Each row is a point on a tangle of strands that fork, close into loops and nearly touch. The rows are in no order.
In the rows, zero is written as 100.
Two points are linked if the straight distance between their rows is under 66.5. Some points are linked to none.
j_445: 112 107  92 123 109 106 107 128 120  88 109 130 103 100 103  97  92  49  84  89  91 104  96 102  89 100  94
j_42:  87 107 103 102  97 100 112 105 128 121  66  94 124  78  99  93  83  89  94 106  87 107  74 117 124 102  76
j_630:  82 102  75 118  97  82 121 108 106  81 138  79  97  98 109  85  92 118  84 113  81  83 103  88 123 117 127
j_5:  97  98  84  90  86 119 101  95 111 134  50  98  94  79  86  91 105 102  94 106 120 118  62  93 100 113  86
j_548: 102  87 116  72 115 100  80 104 105  90  87 109 111  90 116  93 105  93 113  88  73  98 123 119 130 112  83
j_413: 106  87  80 108  74  99  77  88  72 122 114  92 134 111  86 109 118 118  99  86  98  82 121  79  89  96 116
j_291: 101 110 110 102 100  91 100 101 111  83 107 108  62 152 109 104 117  71  97 110 136  93 100  82 112  60  99
j_420: 109 107 115  76  84  94 117 100  87 108  69 133  68 100 100 114 106  91  83 126 131 131  90  82  92 112  83
j_585: 121 111  97 116 133  96 101 106  94  92 127  77  97  92 101  96  89 123 119 108 105  85  98  91  89  98 109
j_753: 109 110  98 114 120  86  93  89  97 121 114  72 123 121 112  99  83 141 129 113  98  94 102  90  97  68  94
j_422:  87  86  89  95 105  62  81  91 108 104  88 110 114  85  98 114  90  98  90 128  88  96 129 105 116 110  98
j_578: 115 105  76 109 100 103  84  89  90 130 102  94  97  76  85 122  93 153 122 122 111  75 106 106  78 109 106
j_891: 101  84 101  86  88 127  97 113 133  83  77 117 100 122  88 103 103  89 123 104  96  99  81 115  71  97  90
j_919: 118 129  86 105 106 104 112 126 110 116  90 134  78  68 106  94  72  98  88 113 111 122  96  99 101 118  79
j_555:  94  90  66 106 105  95  83  92  77 103 117  91  87  85  97 104 100 135  92  99 111  96 113  78  92 110 136
j_605: 111  97 117 107 106  94  83  90 108  91 116 124  75 146  85 129 101  86  97 126 128  68 117 123  99  64  95
j_407:  85 100  95 104 103  69 113  73  97  92 117  66  78  95  79 109 113  91  95 108 129  83  95  89  87  94 125
j_677:  90  72  82  89  62 111  97 113  81  80 116  96 102 135 123 116  98 108  77 103  78  79 113  81 117 108 108
j_724: 108 101  90 107  89 111  99 113  94 124  82 144 108 108 109 111  73  90  98 101  90 126 100  95  79  94  91
j_304: 112 122  92 113 123  82 104 112 117 115 101 130 106  79 110  97  65  99  98 128  91 121 114 101 109 109  85
j_595: 112  94  77  91  99 101 103  94 110 120  75  96 111  75 113  59  84 138 132 113  93 101  92  87 121 123  95
j_602: 118  96 111 119  90 116  70  90  85 120 119  98 135 119  96 111 113 112 104 100  88  70 110 112 105  81  82
j_123: 113 122 120 122  88 129  88  99  90 129 111 106 137 101  98 102 106 106 101  99  96  75  92 110 101 109  79
j_111: 134  93 111  76 112  95  89  96 114  82 116 128  91 135 116  73 115  92  93 107 103  96 126 110  93 110  95
j_393:  97 102 114  91  95 108  82  64  94 134  68  93 123  65  83  85 103 127 112  92  88 114 115 118 123 119  97
j_603: 121  97 121  80 115  83  98 100  81  78  97 103  69 118 116  85 114  81  99 100 126 132 116  93 120 106 101
j_354: 137  99 100 113 105 139  85 115  94 110 119 103 108 107  90  93 126 104 123  86 120  80  97 101  68  99  98
j_664: 104  92 102  79  91  88  93  88  87  97  72 120  59  81 100 113 108 104  93 116 124 130 115  89  92 118 102
j_526: 104 113 106 124 125  79  89  85  88 141 111  83 116  98 106  86  78 132 119 115 109 115 127  92 122  68 101
j_162:  79  94  95 124  94  76 107 102 115 104 116  88 148 105  88  91  99  85  88  96  80  98 103  95 105  89 118
j_534: 103  92 117  65  91  91 117  93  87  85  71  87  82 116 118  86 106  87 119 102 118 118  54  79  73 114 104
j_453: 106  92 100  88  95  83  98  90  88 107  76  88 100 109 113 107 106 113 117 122 116  90  81  82  91 113  93
j_372: 111  95  96 109 116  93 104 119 115  95  99  95 122  89  90  70 118  82 121  75  90 130  81  89  80  96 110
j_331: 113  91  78 105  95  99  82  83  79 130 121  77 122 112  76 101 119 110 117  95 123  90 100  76  72  90 133
j_470:  74 101 133  90  95 108 102  92  84 129  63 103 121  86  85 110 113  78  94  71  89 119  95 110 100  83  90
j_762: 115 118 100 133  93  92  69  82  73 122 121 118 128  90 113  91 105  80  68  87  98  88 127 102 127  99  95
j_425:  95 124 115  91 104  99 118 117 113  96  63 136 108  90  94 115  84  73  93 117 122 111  81 117 103  96  65
j_678:  98  78  67 101  99 100  82 109 128  73 106 144  98 101  99 118  97  65  78  91  85 106 121 109  85 114 123
j_2:  80  86 111  95 101 111 119 108 108 101  73  87 114 107 114  99  83 116 110  85  68 116  82 105  94  87  87
j_628:  93  97  97  90  85 116 111 110  86 106  87 100  98 103 128 105  81 128  94  85  66 122  89  92 110  97  98
j_321:  98 104  97 101 124 108 112 101 144  84 102  87  89  62  81  86 103  94  96  88  86  90 102 135 114 114  91
j_491:  86 102 104  85  94 113 107  97  93 124  57  94 103  79  86  82 104  84 110  80 109 132  60  97  86 106 103
j_77:  75  92  92  97  74 110 126 114  76  85 106  88 103 112 126  88 101 100  97  84  95 103  57  66  82 103 127
j_73:  84  79  88  92  93  81  69  86  95  93  82 104 112  74 111  96  98  98  74 102  78 102 145 114 137 120  97
j_16:  74  74  85  86  78 130  88  98  87  80 103 102  77  92 114 134  97 138  88  85  69  90 102 113  93  89 113
j_797: 122 105  77 125  91  87  85 115  81 106 123 110 118 103 127  65  97  97  74  89  95 102 133  83 143 116 112
j_749: 116 100 131  74 103  82  96  88  90  84  74 123  59  91 114  97 109  89  94  95 116 123 119  98 113 119  83
j_944: 110  82  92  89  86 101  85  96 113  96 107 146  81 130  91 134  97  89  97 121 109  98 119 115  67  82 105
j_629:  97 101 117 112  90 105 113  86  82 127 119  81 127  99 109  87  88 136 112  79  78 108 112 103 109  94 104
j_755:  79  89  80 102 108  88  92 101 120  96  85 110 109  68  68  81 107  74  92  86  91 121 110 101 102 105 118
j_483: 105  99 128  99 116 119 104 110  89  92 125  70 103 140 120 115 101 112 120  85  84  84  91 107 115  65  88
j_368: 106 116 105  84 109 118 116  94 114  94  84  84  76  76 106  62 119  88 100  91 111  93  67 107 111 129  85
j_569: 105  87 135  74 106  94 125 100  88  75  82  92  49 136  93 108  93 111 122  90 110  92  89 118  82  91 101
j_423:  84  90  81 100 129  98 105 104 135  80  98  91  92  61  83  69  93  85  92  84  80 117 110 117 110 114 119
j_928: 113 100  91  99 104  97  98 107  67 114 110  88  93 117 109  90  89 108 120  85 123 130  78  64  70  82 118
j_189: 117  98  88 122 113  69  86  98 104 115 109 120 121  84 111  96  68  97 102 120  99 116 120  94 115  86 101
j_561: 100  91  87  93 135  84 108  95 114  72 112  73  92  93 103 101  84 127 116 119  91  90 103 102  88  99 109
j_620:  88 125 109 108 118  83 132 113  83 107 111  83 100 106 105 104  79  99 105  91 113 136  93  94  91  66  97
j_498: 124  90 102  85  89 121  79 110 103 112  78 149 100 118 106  91  99  79 101  88  83 134 107 105  91 105  89
j_641:  84  67  92  99  98  79  95  81  89 114  88  95 131  87  96  98  86 119 108  92  66 122 123  97 116  88 118
j_819:  79  77 120  66  75  86 109  92 120  86  77 112 121 128 114 104  92 116  92 119  73 107  99 101 100  92  94
j_260:  99  92  87  98  95 131 112 125 128  88  94 101  95  89  95  84  90  82  85  73  83 122  71  92  95 109 104
j_489:  87  77  84  94  79 103  67  86  71 114  97 123  98  83 109 141  90 137  82 124  91  95 121 109 108 102  95
j_791: 115 107  84 118  96  92  95  86  95 116 104  88 109  84  88  96 129 105 111 130 136  80  87  81  81 119 115
j_459: 112  92 108  79 107 104 108  97  72 106  93  84  81 129 131  89  94 110 125  92 113 121  65  75  74  95 103
j_253:  76  94  88  91  84  79  91  85  81  94 121  74 103 135 103 107 123  92  80 103 101  80 123  82 127  73 111
j_502:  81  87  97 117  72  97  84  92  83 122  97 112 148  99  85 104 110  81  71  73  76  92 124  95 117  95 114
j_963: 109 102  84 111 106  77  91  94 109 112 119 103 109 115 107 127  74 114  99 148 107  81 113  94 114  86  81
j_874:  98 115 106 111  88 103  70  91  56 122 104 112 107  71  88  91 116 100  84  65 109 130 128  90 102 116 110
j_522: 110 115  82 110 109 108  79  86 110 118  99  94  97  61  81  85  98 124 122 100 108  97 104 106  94 134 106
j_601: 116 122 110 109 117 145 109 118 107  89 103  98  75  75 105  77  98 108 105  79  91  90  86 124  97 116  73
j_112:  93 111  78 109  94  94 118 118 141 102  73  98 106  88 102  80  82  85  95 118  99 106  66 103 110 116  88
j_370:  77 139 121 117  83 107 110  85 106 105 114  88 102  82  77 133 100 100  95  97  96  77  94 120 102 109 105
j_380: 105 125 101 129 117  86  79  77  95 140 128  84 117 103  95 106  92 109  96 118 112  89 117 100 124  76  98
j_998:  97  74 118  72  90  97 105  95  89  67 103  75  93 151 119  91 118 103 101  97  94  67 108  94 126  96 105
j_337:  68 107 113  94  62 113 121  75  90 101  84  88  81  84  76 122 128  91  72  85 103  90  82  98  92 115 114
j_904:  90 110  94 102  90 109 121 112 137  89  73  85 102  88  96  88 108  82  99 126 120  79  55 101  94 113  76
j_30: 126  96  76 122  97 102  66 108 102 102 119 115 128  93 101  90  98 106 102 114  93  73 110  94 114 112  99
j_834:  80  89  89  99  83 124  89  96  79 105  98 109  88  70 102 130  94 147  90 101  91  92 106 120  91  97  97
j_447:  92  87  74 122 102  84 105 113 136  99 107  98 133  85  97  81  83 103 102 100  74 105  91  99 110 101 110
j_562: 106  94 106 110  96 117  95 105  89  94 122  74 128 139 117  91 104 125 104  76  78  79  95  98 114  77 102
j_320:  82  96 104 106 108  64 110  96 124  90 110  61 122 114  91 102 108  94 106 123 101  72  84  94  98  93 114
j_232: 110  95  97 105 109 103  93 106  99 127  96 116 135 111 103 121  76 116 133 105  89 104 110 113  85  86  81
j_699:  86  93  85 111  89  95  88  94 121 131  77 115 133  74  62  96 103  77  99  75  98 123  99  97  97 100 121
j_458: 122  96 113  88 132 106 106 107 105  87 100  98  76 108 107  95  95 114 137 103 103 106  90  94  66  98  93
j_974:  92  90 125  91 110 109 126 102  99  92  76 104  74 108 102 114  97 103 122  90 101  91  86 122  82  90  77
j_442: 114  79 100 103 102 142  92 112  88 103 107  95 122 109  93  92 105 122 128  62  70 104  88 104  65  88 108
j_754: 100 106 115 120  85  88  91  82  77 122 118 103 134 112 102  95 111  76  79  80  91 106 117  95 134  92 110
j_829:  94  94  87  95 112  88 108 107 116  74 125 119  84 104 112 102  72 107  83  98  75 118 120 104 101 100 108
j_990:  91  76 108  77 109  64  89  80 105  89  85  94 100  95  80  99 124  73 102 109 114  88 116 108 114 105 104
j_78:  99  76  79  80 112  96  68  93  77  93  93  96 102  77  98 102 108 124 100  85 102 108 143 103 110 110 106
j_314: 112  86 100  88  90 131 101 118 133  78  91 123  79  97 101 102  90  79  97  88  89 107  84 112  89 108  94
j_381: 119 107  96 109  93 117  88  89  97 138  83 106 116  75  87  83 107 115 128  96 114 111  90  93  84 112 107
j_240: 108  78  93  84 108 103  78 111  77  79  97  84 113 111 106  63 133  92 100  76 100  80 137  98 108 126  90
j_844:  95  91 110  92 130  67 117  91 116  85 118  76  76 121  97 116  87 109 115 116 108  93 108 101  96  75 107
j_850:  90 108  90 125 115  80  90  74 130 120 108  99 129  65  75  97  94  97 104  93  76  87 113 129 106 104 113
j_742: 124  86  81  94 113  90  87  95 102  89 103  87 100 102  82  91 125 100 125 130 140  75  87  81  78 118 102
j_282: 127 105  95 120 104 132  80  96 104  97 123  97 109  94  98  90 130 114 101  84 100  60 110 114  82 122 105
j_877: 116 104  83 118  83 124  76 106  99  90 123  97 117  95  93  82 132  84  84  82 106  67 117  90  93 124 114
j_99:  81 122 137 100  80 118 113 100  91 122  67 106 112  80  99  85 115  73  89  74  92 120  80 107 116 107  80
j_883: 114 132 123  82 115  96 115 110  94 109  71 126  81  89  96 110  87  87 112 119 126 112  99 114  95 111  58
j_774:  81  99 101  87  73 100 133 111  83  83  82  88  90 106 126  77 104  82  85  83 102 123  51  82 101 113 110
j_977:  91 145 115 118 129  75 136  96 100 111 123  66 102  81  88  91  77 105 107  93 118 122 100 100  86  82 108
j_451:  72 110 115 105  60 139 114  91  85 115  94 102 104  85  80 130 119  93  80  84  98  86  75 106  87 102  97
j_292: 104 131 102 135 115  98 114 109 105  98 131 106 102  95 111 103  93  76  84 116 113  83  92 102 114  97  79
j_61: 119 104  83 131 112  75  83 112 102 101 121 116 128 104 113  66  86  92  98 113  99 110 120  79 134  95 107
j_382:  85 102  75 110  86 119  99  83  98 108  87 102  81  74  82 123 115 121  96 127 123  72  82 101  85 111 118
j_225: 121 118 105 107 115 101 117 123 108  81 121 120  71 105 111  99  79  88  96 120 116 115 101  93  90 100  84
j_535:  91  96  94 112  78 118  88 102  51 123 105 119  99  85  94 105 106 113  70  78  98 125 118  90 106  97 117
j_438:  96  87 123  83 111  95  95  90  82  94 110  93  79 131 110 130 103 104 102  97  96 105 118 101 113  64 110
j_853: 117  83  87 102 105  64  80 100  97 106  93 115 138 110 104  73 101  89 108 108  97 106 131  81 119 112  96
j_787: 109  93 100  90  94 126 101  99  83  97  88  96  80  89  95 105 128  94 112  85 110 108  77  85  75 110 106
j_993:  76 119  98 108 110  89 100  71 142 102  99  70 116  77  68  92  93 102 108  88  82  88  98 121 101 115 107
j_241: 100 101 112  87 103 114 111 112 131  79  72  96 101  87 126  74  91  77  84  97  73 105  88 117 134 129  67
j_558: 108 107  85 130  97  95  76 107  71 108 111 129 110  77 118  90 109  86  67  87 107 108 124  91 131 116 101
j_811: 102  92  78  95  89  97  96  98 136  92  93 146  92 106  82 126  97  75  82 120  94  94 106 106  72 105 112
j_109: 126 102 111  94 139  93 118 114 127  83 110  92  79 127  99  95  93  99 133 123 129  93  78 101  67  83  91
j_803:  95 110  93  96  72 128  93  94 105 125  72 113  91  79  73 117 109  95  84 110 118  88  70 109 107 112  85
j_828: 114  82 111  71  95  85 101  91  84  79  97 105  69 135  99  91 120  81 116  96 122 113  96  74  93 103 108
j_958:  70  77  74  72  78  99  80  87 106  88  80  96 121  96 102  92  94 104  73 105  68  84 123 107 146 120  94
j_661:  83  93  66 113 109  87 108 109 112  92 121 108 111  91 112 100  79 109  90 119  76  98 102  95 116 105 108
j_745: 133 103  70 101  99  79  72 106 115  85 129 120 105 135 113  89 100  88  85 130 118  90 126  72 106 111 110
j_83:  93  98 111  94  97  99 123 121 120  83  94  87 116 150 120 123  88 109 115 112  92 100  83 110  77  72  90
j_336: 116  88  84 121 102 118  56 101  86 109 128  95 128 111 104 111  92 118 102 118 102  67 127 101 114  83 101
j_673:  96  85 117  86  85 102 114 106 111  88 103 114 112 144 119 118  84 104  94 109  73  97  97 102  98  81  94
j_173: 109 125 130 107 102 105 100  74  97 107 101  84  92  84  81  95 121  96 113 109 119  77  86 115  97 125  84
j_186:  81  98 127  96 134  94  97  99 101  87 117  85  92  75  95  95 109  91 109  75  82  93 125 133 110 100 100
j_759:  92  78 106  64 101 115 105  91  93  96  55  87  97  90 100  73 115  95 116  69  97 127  80 102  86 112  98
j_876: 110 112 110  96 107  92 110 111 101  99  98 120  72 124  81 127 105  79 111 120 143 103  91  95  74  82  97
j_865:  87  85 102 100 122  99  83  87  87  90 111  96  95  70  92 103 113 111  92  74  87 109 134 116  99 105 115
j_341:  96  74  78  88  79  94  75 106  71  90 100  97 119 120 108 112  94 108  87 101  80  97 125  75 115 102 110
j_19: 111  77 118  82  97 105  91  96  86  86 103 125  72 124  97 126  97 101  94 101 107 104 120 109  85  82 109
j_675: 103 115  67 126  97 110 116 110  94 108 126  95  96  72 103  74 103 110  92  94 108 107  80  71  95 138 128
j_616: 114  77  92  97 107 100  65 104  74 115 119  97 118 113  88  97 118 101 102  85 103  99 128  87 109  87 106
j_433:  94  78  83  96  74  97  79  92  66 111 109 112 111 106 117 113  90 128  75 118  96  90 121  87 133 112 105
j_230:  85 126  81 101  86 110 105 100  93 135  70 128  92  71  86 132  84  92  79 121 125  94  83 116 100 104  78
j_685:  99 109 106  96 111  89 108 105 109  79  91 108  64  79  91 105 101  97 104 117 126  90  95 111 101 109  88
j_463: 107 150 100 131 113 115 117 108 103 116 113 106 111  66  92  85  82 103 100  87 103 110  94 117  96 113  82
j_479:  90 120 127 119  71 135 107  98  99  97 113 100 114  99  86 109 122  83  93  66  81  91  87 106  94 109 105
j_836:  54  94 112 109  78 100 102  97  98 126  78  99 138 101  89 123 100  88  90  84  76 117  86 116  98  78  95
j_551: 103 123 129 107 110  91 120 111  79 110  97  90  84  90 110  99 103  85  97 107 126 105  83  99 105  93  70
j_256:  92  78  94  94  86  88  79 100  76 113  86 110 133 102  86  97 121  59  84  83  90 113 122  86 103 101 102
j_49:  97 116 124  90 140  72 116 102 107  83 118  96  85  90 108 111  76  88 100 106 101 111 122 135 116  84  79
j_335: 115  78 123  74 114  94 100  94  88  76  85  86  97 115 103  92 126  83 123  87 100 104 103  87  96  94  96
j_213: 105 101 146  90 143  92  99 100  95 105 107  83  93 104 100 103 115  93 117  81  93  91 124 135 110  78  83
j_786: 124 111  85 123 125  94 107 109 102  96 131  85  90  76  96  68 102 109 100  98 111 110  94  81  92 111 122
j_41: 115  89  99 103  96 100  75 102  79 124  85 121 137  84  87  81 106  72 103  74  90 113 113  99 107 107  95
j_590:  89  76  96  82  83  88 100  99  87  94  88  94 102 115 104 102 102 102  93 105  88 117 103  74 108  96 112
j_499: 110  87  70  99  92  75  74 104 104  84 109  95  98 128  98 102 106  78  89 116 129  82 136  76 124  99 110
j_204: 100 119 121  87  96 107 119 100  96 103  59 106  66  82 114  99 100  97  99 125 120 120  85  93 109 120  65
j_494: 115 103  85 106  93  91  95  98 113  96 110 114  84 107 103 131  71 122 100 147 115  88 110  93  84 107  99
j_440:  85 106  78  99  91 115 125  97 123  86  96  89  82  83  94  98  99 103  94 112 106  69  64 101 100 118 100
j_648: 116  91 111 106  97 137  75 106  80 100 116  94 134 118 113  95 125 110 113  76  73  75 113 107 114  94  86
j_951:  94 151 104 130  97 106 113  97  92 126 109 122 100  63  88 109  77  90  73  86  96 109 108 120 104 104  94
j_523:  93 111 116 114 117  88  99  97 117  97 102  67 120 122  91  92 126  82 116 105 115  85  81 100  84  78  97
j_210: 119  82 124  61 117 103 104 107  95  87  71 102  87  98  99  71 126  83 130  71 110 107  93 105  87 117 103
j_567:  75  84  89 115  94  71 106 101 135  79 123  80 130  90  81  99 108  74  90 108  88  75  91 105 104  90 118
j_3:  78 104  99 105  98 113 110  91 146  97  96  76 119  77  76  92  93  92  76  95  80  80  91 130 119 108  96
j_840:  94  76 113  78 111 102 108 101 101  66 100  75 105 118 123  97 106 112 116 104  87  73  89 111 113 104  90
j_233:  97 115 112 107 109  98 113 115  80 111 112 100  91  88 123 122  79 127  87 109  91 110 104 103 118  81  84
j_416:  98 109  98 112 101  95 104  95  95 129 105 102 107  89  80 116  98 103 100 105 107 107 107 105  89  95  97
j_170:  71  91  95  91  75 109 100 101 107  94  83  88 112  80 101  84 102  96  69  91  75  92  93 103 150 126  93
j_884: 107  96 147  90 124 103 101 108  96  95  97  83 105 131 121 114 110  94 134  81  83 103 102 118 107  73  78
j_689:  70 123 105 104 109  67 113  67  96 117 117  48 112  94  96  96  88 120 103 108 105 101  96  94 101  96 124
j_835: 123 135 102 103 116 137 116 134 103 100  89 115  83  70 112  92  75 100 103  99 110 111  79 113 101 111  70
j_922: 131  86  93  91 102 122  91 113  91  86  90 110  68 104  91 101 119 104 131 102 125  89  84  90  68 123 107
j_106: 137 111 114 107  96 124  72  91  95 130 100 108 129  92  81  84 126 111 128  80 112  95 100 108  74 101  93
j_116:  89  79  87  64  79 105  86  83 110  95  72 117  94  95 119 113  85 112  76 113  72 103 110 116 141 110  87
j_120:  99  84  96  88  87  94  73  93  73  86 102  88  98 127 101 114 124  74  83  96 123  87 128  79 124  91 111
j_606:  99 110  70 114 100  96 106  87  98 118 109  89 100  79  72 124 103 129 114 130 125  70  86  92  70 106 117
j_777:  77  89  90 104 108  85 101  82 116 120 104  93 127  67  88 101  75 127 111  98  67  99 129 118 110  88 117
j_970: 103 106 121  99  93 132 116 108  89  89  89 107  73  93  93 112 114 102 106  91 103  73  79 127  95 101  63
j_892:  85 116  77 114  72 113  86  85 100 126 101 103  94  72  95 107 101 127  86 118 104  84  98 106 107 124 107
j_408: 102  84 125  69 123  75 108  82 109  79  96  94  53 127  99 102  97 107 117 102 113 107 111 105  86  88 113
j_308:  93 112  94 113 105  79  99  75  97 113 122  73 114 101  76 103 112  93 106  90 119  98  94  81  75  90 139
j_539: 103  99 117 108 125  85 103 105 114  87 124 105 108 115 113 113  88 100 111 115  85  72 108 130 107  81  79
j_310:  53 102 113 102  70 101 121  81  85  92  97  93  68  79  83 113 127  80  58  91 108  88 106 103 127 123 111
j_873:  97 104 102 102 131  75 102 101 118  91 112  67 116 129 110 104  83 112 128 115  93 109 102  96  97  65 112
j_568: 125  85 120  78 109  92  94  97 118  69 123 107  81 150 113  91 104 111 108  99  92  80 131 113 103  90  99
j_638:  90 111 105 118  84  96  84  87 103 143  74 117 128  74  78 106  95  87  98  97 100 110  95 112  98 102  95
j_839: 130 106  81  97  96 107  87 115 126  87  92 116  96 100 115  67  99 109 103 124  97  98  93  87 109 137  85
j_414:  94 130 115 117  79 129 102 101  82 102 113 110  82  79  94 103 124  82  64  72  91  97  92 114 104 121  93
j_52: 114  96 114 101  92 143 106 107  83  92  90 115  71  93  92 101 128  91 102  74 105  96  91 115  91 106  97
j_833: 118 108 110 101 120  95 118 113 123  69 121 119  57  99 117  97  75 107  90 103  96 114 117 115  88 111 106
j_307: 126  78  89 101  89  95  79 100  84 127  84 107 143 105 103  83 100 107 114  94  98 110 112  80 113 109  93
j_375: 113 127 112  96  92  88 144 115 110  88 110 114  79 126 121 108  76  92  90 130 117 107  80  91  88  97  85
j_710:  91 123  80 121  83  95 123 107 102  99 127  88 110  83 112  73 102 115  72  87  88  96  98  80 116 122 123
j_45: 110 132 108 120 108 102  97  98  93 107 120  77 113 122  98  94 123  81 101  90 120  99  87  81 101  72 109
j_739:  86 106 106  89  85  98  87  74  77 128  84  95 114  76  81  92 112 104  96  79  91 119 116  98 102 121 113
j_234: 102  93 118  76  91 111 107 103 109  94  64 105  98 124  96 103 102  91 128 101 110 119  68  96  64 102  94
j_18:  74 105  91 110  85 116 114  90 134  89 109  74  86  74  81  98 105  96  68 103  98  73  82 111 116 129 108
j_13: 115 100  70 112 107  88  73  91 111 102 116 108 119  67  87  78 109 119 112 107  99  88 126 100 103 130 107
j_386:  86  95 134  77 110  67 105  90 116  85 110  92  84 146 115 119  92  91  94 113  94 118 118 106 113  60 103
j_35: 100 104  71 106  93  91 115 106 109  95 106 120  68  95  97 125  83  95  86 134 131  98  89  80  91 105  98
j_705: 101  95 106 102 125  83 119 110 119  87  88  88 100  79  91  74 102  84 122 100 100 117  84  85  83 114  99
j_701: 101  86  77  91  94 101  91  99  52 110 118  85 100 122 117  93  98 126 108  78 111 121 101  68  97  81 134
j_581: 105  87 114  97  92 123  93 116  64 104 107  99 104 119 124 116  84 126  97  82  68 114 110  91 104  78  88
j_731: 103  95 111 105 113 114  98 115  99 108  90  94 122 102  92  86 104  98 137  63  89 122  81  95  61  85 121
j_343:  64 100 105  89  96  63 107  82  81 108 102  65 108  94  96 117 102 123  91 113  95 107  97  89 110  84 122
j_821:  76  85  85 100  71 104 109 111  93  81 110 107  91 108 105 122  98 101  73 111  77  72  97  97 111  87 107
j_593: 112 103  85  92 117  92 114 105 104  95  94 105  76  96  74 134  87 103 121 125 154  95  97 108  61  88  97
j_132:  79 101 100  92 105  70 106  86 103  75 120  83  98 147 105 111 107  83  98 110  97 102 115  87 134  64 109
j_140:  88  84  98 111  85 114  93 112  65 118 104 123 109  98 102 125  80 113  80  78  72 118 117 102 102  77 101
j_475: 109 142 123 114 114 134 105  95 108 111 104  93 106  74  95  74  99 117 113  74  93 101  96 125  93 132  82
j_866:  95 100  96 101  82  74 123 115 116  91  98 124  86 125 104 125  92  76  80 135 113 104  80  83  90  94  94
j_437: 129  77  96  95 108 113  57 110  76  92 103  96  99 115 105  82 123  93 112  89 111  91 142  84 100 116  97
j_536: 108  85 101  93 120 129 103 114 103  87 104  91 100 107 104  99  95 126 132  90  87  91  86 113  71  87  90
j_6: 112  82  89 115 106  88 100 119 116  70 118 141  89 105 101 109  95  63  91  95 101 101 110 104  86  93 117
j_28: 116  95  68  95 100 107 104 109 120  84  86 102  96 101 110  73 104 110 122 112 103  96  73  83  82 132 108
j_439:  68  94  86  84  84 119 121  93  71  92 102  75  88  94 121  96  96 124  98  71  75 103  69  90  82 103 132
j_24:  70  89  90 103  82 111 127 121 110  77 107 105  77 121 108 135  85 100  87 108  89  89  87  99  86  90  98
j_688: 100 124 112 103 117  91 133 124 111  78  97  77 105 140 109 121  81 102 112 123 124 105  81 114  92  68  88
j_627: 117 118 102 108 102 137 116 131 118  92  86 134  79  86  95  96 100  75 100  92 105 112  73 102  86 109  76
j_191:  99  85  99  79 112 124  94  97 122  81  93  89  98 104 106 108 103 132 124 107  86  68  90 118  95 102  79
j_513:  80  94  93  90  91  92  92  94 105 108  82 126 101  95 107 131  80  99  79 123  81 104 115 117 114  91  84
j_622:  83 109 124 105 106  93 134 118  89  88  95  81 101 110 116 104  79 109 104  88  82 124  79 114  89  77  94
j_469:  82 127 107 107 123  75 128  80  97 103 130  66  92  78  95  86  89 108 107  97 114 112  89  88  82 110 134
j_95: 121 100 122  97 103  86  91  94 125  87 118 114  78 168  98 102 100  88 103 115 105  86 124 117 102  68  97
j_926:  67  79  90  93  83 129 126  98  89  91 106  75  81  96 111 117  92 135  90  89  70  91  73 115 101  99 112
j_71: 132  93 113  76  95 100  82 102 112  97  92 140  95 110 119  95 110 101 100 108  89 111 125 114  92 114  81
j_947: 113 116 103 118  97  80 112 123 123  83  98 130  94  94 105  85 103  49  83 112 114 108  85  85  95 113  91
j_610:  89 113  81 114 111  77  92  89  94 120 120  85 100 117 105 112  92 105 103 143 114  94 111  82 125  62  98
j_329: 105 129 104 131 106 114  86 112 108 102 133  82 109 134 105 103 120  73 100  90 105  76 104  99 103  47  93
j_635:  91  95  96  97  74 114 129 114  86  75 111 100  75 132 127 118  90 102  89  98  98  96  72  76  87  94 117
j_325: 130 104  86 107 113  88  86 111 119 102 124 136 103 133 106  99  94  80  89 124 117 112 114  87  81  91 111
j_815:  94  95 105  68  88 107 121  91 109  84  92 118  57 105 110 112  86 127  95 123  98 104  99 110  91 106  88
j_747:  89 100 124  99 111 102 110 108  78  94 100 110  86  81  99 119 102  90  90  74  81 128 121 117 100  79  96
j_466: 113  94  76  89 117 112  97 106 113 103  92 101  85  63  89  83 104 114 113 102 103 106  88  89  88 129 112
j_741: 121 126 110 110 113  82 110 112 117  79 127 110  64 138 106  91  94  71  97 106 126 108 106  91 106  81  96
j_169:  70 107 106 104  88  76 115  79  97  81 115  83  75  74  84 112 116  88  75 109 115  90  97 101 110 112 119
j_504: 112  89  99 117 122  99  88 103 107  80 117 110  74 107  96 116  98  81 102 107 125  77 127 115  92  76 102
j_178: 107  99  78 112  84 116  99  83  99 137  83  93 118  82 106  76  94 141 122  87  97 109  84 100 107 123 115
j_139: 119 120 124  90 136  91 110 113 116  89  99  84  89 145 114 107  94 102 132 107 126  98  99 114  87  61  90
j_317:  73 100 109  96  71 115 103 106 101 120  72  96 110  75  96  76  95  85  70  74  74 125  85 100 131 116  95
j_487: 117 102 109 107  93 104  87 111  97  96 116  83 128  98 102  73 129  85  96  84 101  82 122  96 114 122  92
j_277: 123 108  82  92 113  94  87 103 117 102  79 109 114  75 102  54  95 105 111 107 105 110  97  92 129 132  94
j_348:  88 118 110 107  93  92 119 119  98 113  75 120 118 102 103 113  83  79  94 104 101 126  86 103  88  82  83
j_825: 109 118 128  92  99  95 109 103 104  93  93 103  69 155  93 124  96  80 107 110 134 112  95  93  89  50  99
j_900:  73  84  97  84  83 112 123 118 103  88  79  89  93  99 113  89 101  83  83  74  75 138  73  89 103 101 114
j_899:  82 105 109 106  84 109 105  81 107 137  71  84 121  77  99  87  91 126  97  95  91 110  88 118 121 105  84
j_907: 126  77  89  93 115 104  79  98 100  88 106 102  77 123  90 113 119 113 135 118 130  74  96  94  66 100 108
j_654:  99 117  94 105  82 122 101  95  86 112 110 101  92  80  98 100 113 110  82  91  95  88  98  90  97 130 107
j_782:  72  69  98  78 111  70 102  73  88 102  87  74 114  95  95 116  82 126 109 109  79 102 111 100 105  84 116

A tip is a point with one link. Name the tips that can be reached along the links from each point below, in the order of the rows.
j_892 -> j_578, j_123, j_78, j_593, j_329
j_2 -> j_416
j_498 -> j_230, j_504
j_372 -> j_819, j_998, j_705
j_132 -> j_947, j_325
j_926 -> j_590, j_951, j_701
j_422 -> j_836

How many points has the smallest loop of links through each point below? Write 0 if it is on no loop.
j_308 -> 0
j_833 -> 21
j_73 -> 5
j_821 -> 12
j_502 -> 10

A piece is all that can be reached along the links. How many separate loops has the piece of each point below (a circle has one, a figure eight two, a Y none), and how many tips (points with one link)?
j_499 -> loops 0, tips 2
j_884 -> loops 2, tips 5
j_139 -> loops 0, tips 3
j_853 -> loops 2, tips 3
j_210 -> loops 0, tips 2
j_628 -> loops 1, tips 1
j_836 -> loops 1, tips 1
